Each row is a point on a landscape with many valleys, with its height.
A ball rolls from a point to the lowest of its 2 nearest points, and stops where none of them is lower. Distance is the straight distance between rows; heights are no part of it.
q445 (h 301): [ 23 -30  -7  16 -47  10  24   0 -64   7  17  69 -17  -3 -25 -15  17  -2
   9   1  -3]
q770 (h 537): [-13  13 -47  23 -31  15   4 -35   8   6  24  19  47 -17  -6  -7   6 -19
  -1  16  10]
q188 (h 253): [-13  29  22  -6  54 -12 -33  17  20 -47  15 -44  10  20  21  -4 -18   7
 -11  -8 -11]
q818 (h 267): [ 22  22   3  -1  17  -5  54  19 -28   3 -20  -3  14 -32  18 -32  -6  -8
  19 -13 -32]
q811 (h 430): [ 13   4  -7 -13  23  19  23 -25 -39  53  -6  24 -35 -20   5 -12  -2 -21
 -11  15 -16]
q997 (h 272): [  6  11  51 -25  29 -10   1   5  29  -4  -1 -16 -28   1   0  27  -7  17
  -6 -11  22]
q887 (h 125): [  7  -7 -54  28   6  20 -43 -34   3  -6   0 -11  36 -21 -10   0   4 -18
 -28   2  21]
q156 (h 168): [ 12 -19   9 -15 -14 -20   7  18  26  -2   9  22 -14  10 -18  18  28   0
   7  -2  17]
q516 (h 526): [-11 -13 -51  14 -48  13  -8 -29 -13   5  28  32  25   0  -9 -22   9  -4
   6  22  15]
q927 (h 196): [ 21   8  -8 -14 -26 -36  31  46 -24 -26   2  19 -10 -12   1 -18  12  25
  26   2  13]
q695 (h 221): [ 35   1   1  -5  32   4  37   7 -52  15 -26   6  -6 -32  19 -13 -19 -19
  -8 -26 -30]
q611 (h 533): [ -6 -19  13  -1   0  21 -11 -18  28  20   5  13 -17  19 -13  41   8 -10
 -25  -2  27]
q715 (h 232): [ 24 -11   7  17 -40 -27  41  22 -27 -14   4  31 -26   6 -25  13  16  12
   8   9   8]
q758 (h 205): [ -3  64   3  -1  14 -11  51  24 -19 -10   5 -17  17 -11  21 -40 -18  14
  19  16  -6]
q306 (h 173): [  4  10  -9   1 -12 -19  13 -22  14   8  -3 -10 -14  11   6  18 -15 -17
 -15  20  22]
q249 (h 245): [  4  21 -15   6 -23 -13 -11  43  15 -51  19  -8  18  21  13  -8  24  46
   1  16  22]
q562 (h 403): [-10 -34  -5  33  -3  24 -38  -3  35  14 -35 -31 -19   5  11  28   4  14
 -32 -48  35]
q579 (h 260): [-34   4  49 -11  47  -6 -41   4   7 -29 -18 -38  35  10 -12  -6 -16  14
  12  -8 -34]
q41 (h 320): [ -7   6  -5 -18  -9   4  16  -1  -4  20   7  20   8 -21  -8  32   5  -7
 -12  24   3]
q397 (h 322): [-14 -38 -27  24  -9  -5 -40  -8  34   8 -24 -22 -13   0  -5  37  11 -14
 -17 -17  22]
q496 (h 162): [-26  48  14  12  16 -20   3  -4  16 -26   0 -46  15   5  10 -17 -31  -7
  -1  11 -27]
q81 (h 582): [  5 -22 -10  29 -31  23 -30  15  39 -21  -4 -18  -3  35   3  39   9  20
 -24  -6  13]
q11 (h 270): [ 27  18  11 -17  10 -18  38  -2  -1   3  -3  -4  -6   1   5 -19 -12 -39
  -5  -5 -13]
q739 (h 143): [-24  17  59 -14  40 -23  -2  -6   8  -8  -3  -7   7  16 -11 -17 -20 -19
  11  -5 -33]
q150 (h 218): [  7  11  40 -28  41 -30  32  12   1  -3  -9  -1  -3   1  -2 -19 -11 -27
  13 -11 -20]
q44 (h 239): [  8  -8   6 -22   2  -9   3  -9  47   5   7   9   3   3   5   9  37  -9
   8  -2   6]
q55 (h 165): [ 38   1   7 -16  -8 -28  39  53 -13 -13 -11  11 -33   8   9 -16   9  11
  14 -16   8]
q950 (h 281): [-26  21  62 -18  34 -22   8  11 -41 -14 -16 -12   2   4 -13 -25 -25  26
  39   7 -39]
q725 (h 43): [ -4   7  67 -28  28  -4  26  10 -20  29 -35 -18 -36  -6  11 -16 -18  12
   9 -30 -22]
q364 (h 597): [  9 -10 -14 -15 -46  -6  41  30 -13   6   9  27 -19   7  18  11  -3   1
  21  -4 -24]
q924 (h 603): [ -1 -52 -35  31  11  45 -64  -5  15  30 -11  15  -4   7 -14  12  36 -18
 -37 -24  27]
q148 (h 604): [ -5 -21 -11  -5 -34  -3 -11  21  38 -13   6  -8 -23  26  12  38   6  28
  -6  -1  11]
q227 (h 155): [-17  50 -20  14 -13 -14  32   9   8 -17  19 -18  16  -7  20 -21 -10  29
  20  19   9]
q906 (h 197): [ -3 -12 -44  17  17  30 -38 -31   1   9  18  15  16  -7 -22 -10  11 -18
 -20  30  26]
q664 (h 587): [ 13  20 -25 -13 -19  -7  59   7 -12  10  12  21 -12 -13  10   4  -6  -9
  27 -11 -12]
q153 (h 566): [-14  64 -10  -6   2   3  32 -25  -3 -15  26  -4  30 -24   9 -14 -23  -7
   5 -15 -31]
q276 (h 151): [ -5   9  71 -33  26  -5   8 -20 -11  23 -18 -14 -12  -3 -10  -1 -24   2
  -6  -9  -9]
q908 (h 204): [ 48  -2   7   4 -13 -12  44  27 -27   0 -13  22 -23  -3  -5   5  17  -1
   0 -13  -8]
q874 (h 478): [-21 -51  -7  20 -70  11 -46 -11 -30   0  19  34  14  15 -19  -1   4  12
  -5  22   4]
q124 (h 263): [-16  27  53 -10  53 -26  21  32 -41  -6 -12 -22  -7   8  22 -41 -18  25
  21  17 -22]
q819 (h 269): [ -8 -16 -15  -9  33  32 -23 -40  11  28   8  20  10   1  -6   3  12 -34
 -19  24  21]
q347 (h 195): [-33  41  30   8  40 -12  -7  10 -11 -38  17 -31  33  14   9 -27 -31   9
  17  20 -21]
q89 (h 292): [-10  18   9 -27   9 -12  26   7  -4  21  -9   0  11 -16  11  20 -14   1
   5   9   0]
q136 (h 399): [  3   4  25 -29  35   8   8 -24 -11  42   3  15 -20 -11  -4  -2  -6 -30
 -11   9 -29]
q943 (h 552): [-20  38 -30   6 -13   0  15 -30  12  -9  16   0  40 -21   7   8  -8 -13
  -8  -4  -7]
q299 (h 328): [ 12 -35 -38  -5 -31  23  -1  -4 -57  17  27  66 -30  16 -26 -33  20 -11
   7  20  11]
q807 (h 237): [  6  35  17 -15  29 -22  39  28 -36 -10  -7 -18   3 -10  25 -41 -31  10
  26   2 -22]
q865 (h 458): [ -3 -19  14  26  25  23 -40  -3  38   9 -34 -54  -4   3  15  21  -5   2
 -25 -32   8]
q439 (h 554): [  9 -28 -22  53 -33  26 -27  29  13 -32 -16 -23  27  15   6  41   7  25
 -13 -16   0]
q340 (h 156): [ 11  18  56 -27  43 -12  33  38 -19   8 -28 -17 -38   3  22 -37   5  14
  -3 -17  -2]
q371 (h 97): [ 14  13   7   3 -24  -8  40 -14  -7  17  -9 -18 -19   6  -3  -9 -19   6
   3  21   8]
q726 (h 219): [  4   6  -3 -10 -27 -23   6  50   1 -30  13  19  17  13  -1  -3  16  38
  24   2  23]
q488 (h 327): [ -8   1 -21 -11   5  17  11 -23  -8  27  18  30  15   0 -14   5   9 -31
 -14  29   7]
q63 (h 105): [ 10  -1  14 -19 -13 -31  18  37  22 -12   4  13 -34  18   9   2  20  13
  17 -15  20]
q198 (h 656): [ -2 -27 -14  26  43  36 -62 -32  10  36 -22 -27   5 -19  -4   5   1  -4
 -27  -1  10]
q753 (h 567): [-14 -36  -9  13   7  29 -45 -21  31  25  -8  17 -11  19  -7  31  19 -14
 -46 -21  40]
q259 (h 576): [-23  54  23  -2  30  -9  19 -15 -16 -12  15   0  30 -23  -8  -6 -27  -6
  21   2 -38]
q337 (h 624): [-14 -43  -6   2 -54  11 -19  -1  19  -5  10  15 -20  24  -4  25   1  15
  13  -6  14]
q481 (h 439): [ -3 -35 -12  30 -66   2 -31  -4  -9 -28  20   4  26  10 -17  21   5  29
   4  10   6]
q679 (h 316): [ 19 -13 -18   1 -58   4  -4 -17 -13 -13  28  52  -5   5 -24   5  30  12
  -4   7 -15]
q238 (h 483): [  9 -40   7 -11 -22   1  18   2 -22  38   2  46 -50  17 -15  11  27  -4
  -7   0  11]
q7 (h 215): [-24  27  43 -31  46 -22  -5  23  14 -24  -2 -23   5  12  15   4 -19   1
   0  -5 -16]
q965 (h 389): [  9 -30 -42  33 -38  22 -35  -6   8 -15  14   3  39  -9 -17  11  16  19
   6   6  18]
q843 (h 527): [ 35 -15 -38  53   0  18 -25  36  -2 -29 -18 -40  22  -5   6  20   6   9
 -13 -31  10]
q896 (h 319): [ -6  -6  23 -18   8   6  -1 -26  44  23  -7   0 -19  -1   1  -6   3 -14
  13   2   0]
q892 (h 93): [-10  20 -31  19 -48 -18  34  10  -1 -22  24   4  15   6   5   6  -2  25
  16   6   9]
q859 (h 233): [ 15  24  32 -18  59 -22  32  57 -33  -8 -18 -11 -34  12  43 -54  -1   6
  15 -14 -11]
q991 (h 451): [ 12 -14 -24 -10   3  12  16 -10 -37  49  -8  47 -37 -20  -9 -12  28 -18
  -3  18   3]
q693 (h 259): [-13  25   4 -30  14 -17   3  21  21 -15   0 -15  11  -5   4  19  -3  -1
   7   0   0]
q102 (h 224): [ 10 -23 -47  26  -5   4 -49 -11  15   2 -19 -21  18 -16 -10  19  23 -11
 -26 -15   7]
q594 (h 152): [ 22   1  34 -21  27   0  33  -7 -35  28 -28  -6 -29 -14   9 -12 -21 -10
  -2 -23 -31]
q357 (h 15): [  7  13 -18   8 -45  -9  45  -9 -10   3   2   7  11  15   2 -21  -6   8
  21  20  13]
q425 (h 256): [-12  17 -12  10  12  21 -24 -53  19   9   6 -16  26 -23  -1 -15  -9 -20
 -12  19 -26]
q651 (h 467): [ 17 -33 -10  -9 -32  -7  31   2 -28  32  -5  41 -28 -16 -14   3  10   1
   7   9  11]
q206 (h 250): [-17 -15  -2   1  -3 -19 -15  -5  40   4 -18 -24  -7  14   3  19  -9 -14
 -11   2  23]
q518 (h 507): [ 18   7 -29  22  28   2 -43  28  20 -38 -16 -53  13  -4  13  19  -1  13
  -9 -24  13]
q841 (h 223): [ -6   6  56 -29  29  -8 -14 -28  18  -4  -4 -30 -12  10  -1   5 -26  12
   1 -11   9]
q96 (h 303): [  1  11 -20  -1  -5  -1 -14  15  33 -29   7 -19  39 -14  12   9   5   7
   7   2   5]
q904 (h 632): [  2 -48 -32  35  25  39 -63 -13  17  37 -26 -16 -25  -8  -3   9   7 -12
 -34 -27  22]
q170 (h 362): [-12  11  28 -30  16  -1  -1 -35  20  21  -1 -11 -18 -27   0   3  -7 -12
   9  17 -32]
q234 (h 314): [-20  -5  12  -6  26   3 -35 -37  25  18  -6  -9  10 -18  -5  -5  -2 -27
   4  18 -41]
q351 (h 199): [  3  27 -37  20   4  10 -33 -37   7 -16  -7 -34  43 -24   9  -9  -9 -23
 -16  -7  -6]
q519 (h 222): [-46  29  31   1  58  -4 -39  30   3 -43  12 -44  34  15  12 -20 -22  10
  17  -1 -25]
q662 (h 265): [ 18 -29  13  18 -51   2  11   5 -32 -15  20  45 -18  17 -25  13  20  13
  14   6  -8]
q602 (h 504): [ -1 -23   8 -12 -13  10  -4 -12  -2  37   0  38 -33  26 -25  15  18  -9
 -23   4  37]
q531 (h 577): [ -1  40 -16  -6  -2 -11  51 -12 -11  -9  20  11  11 -23  15  -7 -29 -18
  31  -5 -13]
q51 (h 371): [ -4 -43 -25  -8 -42  16 -31 -15 -21  17  34  59 -36  29 -24 -14  16 -14
  -9  15   6]
q248 (h 489): [ -9   5   7  18  40  10 -34  10  30 -21 -20 -56  11  -2  13  20 -11  11
  -3 -14  -1]
q447 (h 506): [ -8 -44 -37  -5 -53  25 -31 -21  -4  -2  25  37  23  21 -11  -2  10   1
  -6  18  10]
q605 (h 343): [  8  -6 -29   9 -28   5  -7 -17  30 -20  10 -11  43 -17 -10   3  13  13
  15   8  22]

For each start below, name the point where the ball stops.
q299 | q55
q124 | q357
q924 | q887
q439 | q887
q198 | q887
q811 | q887
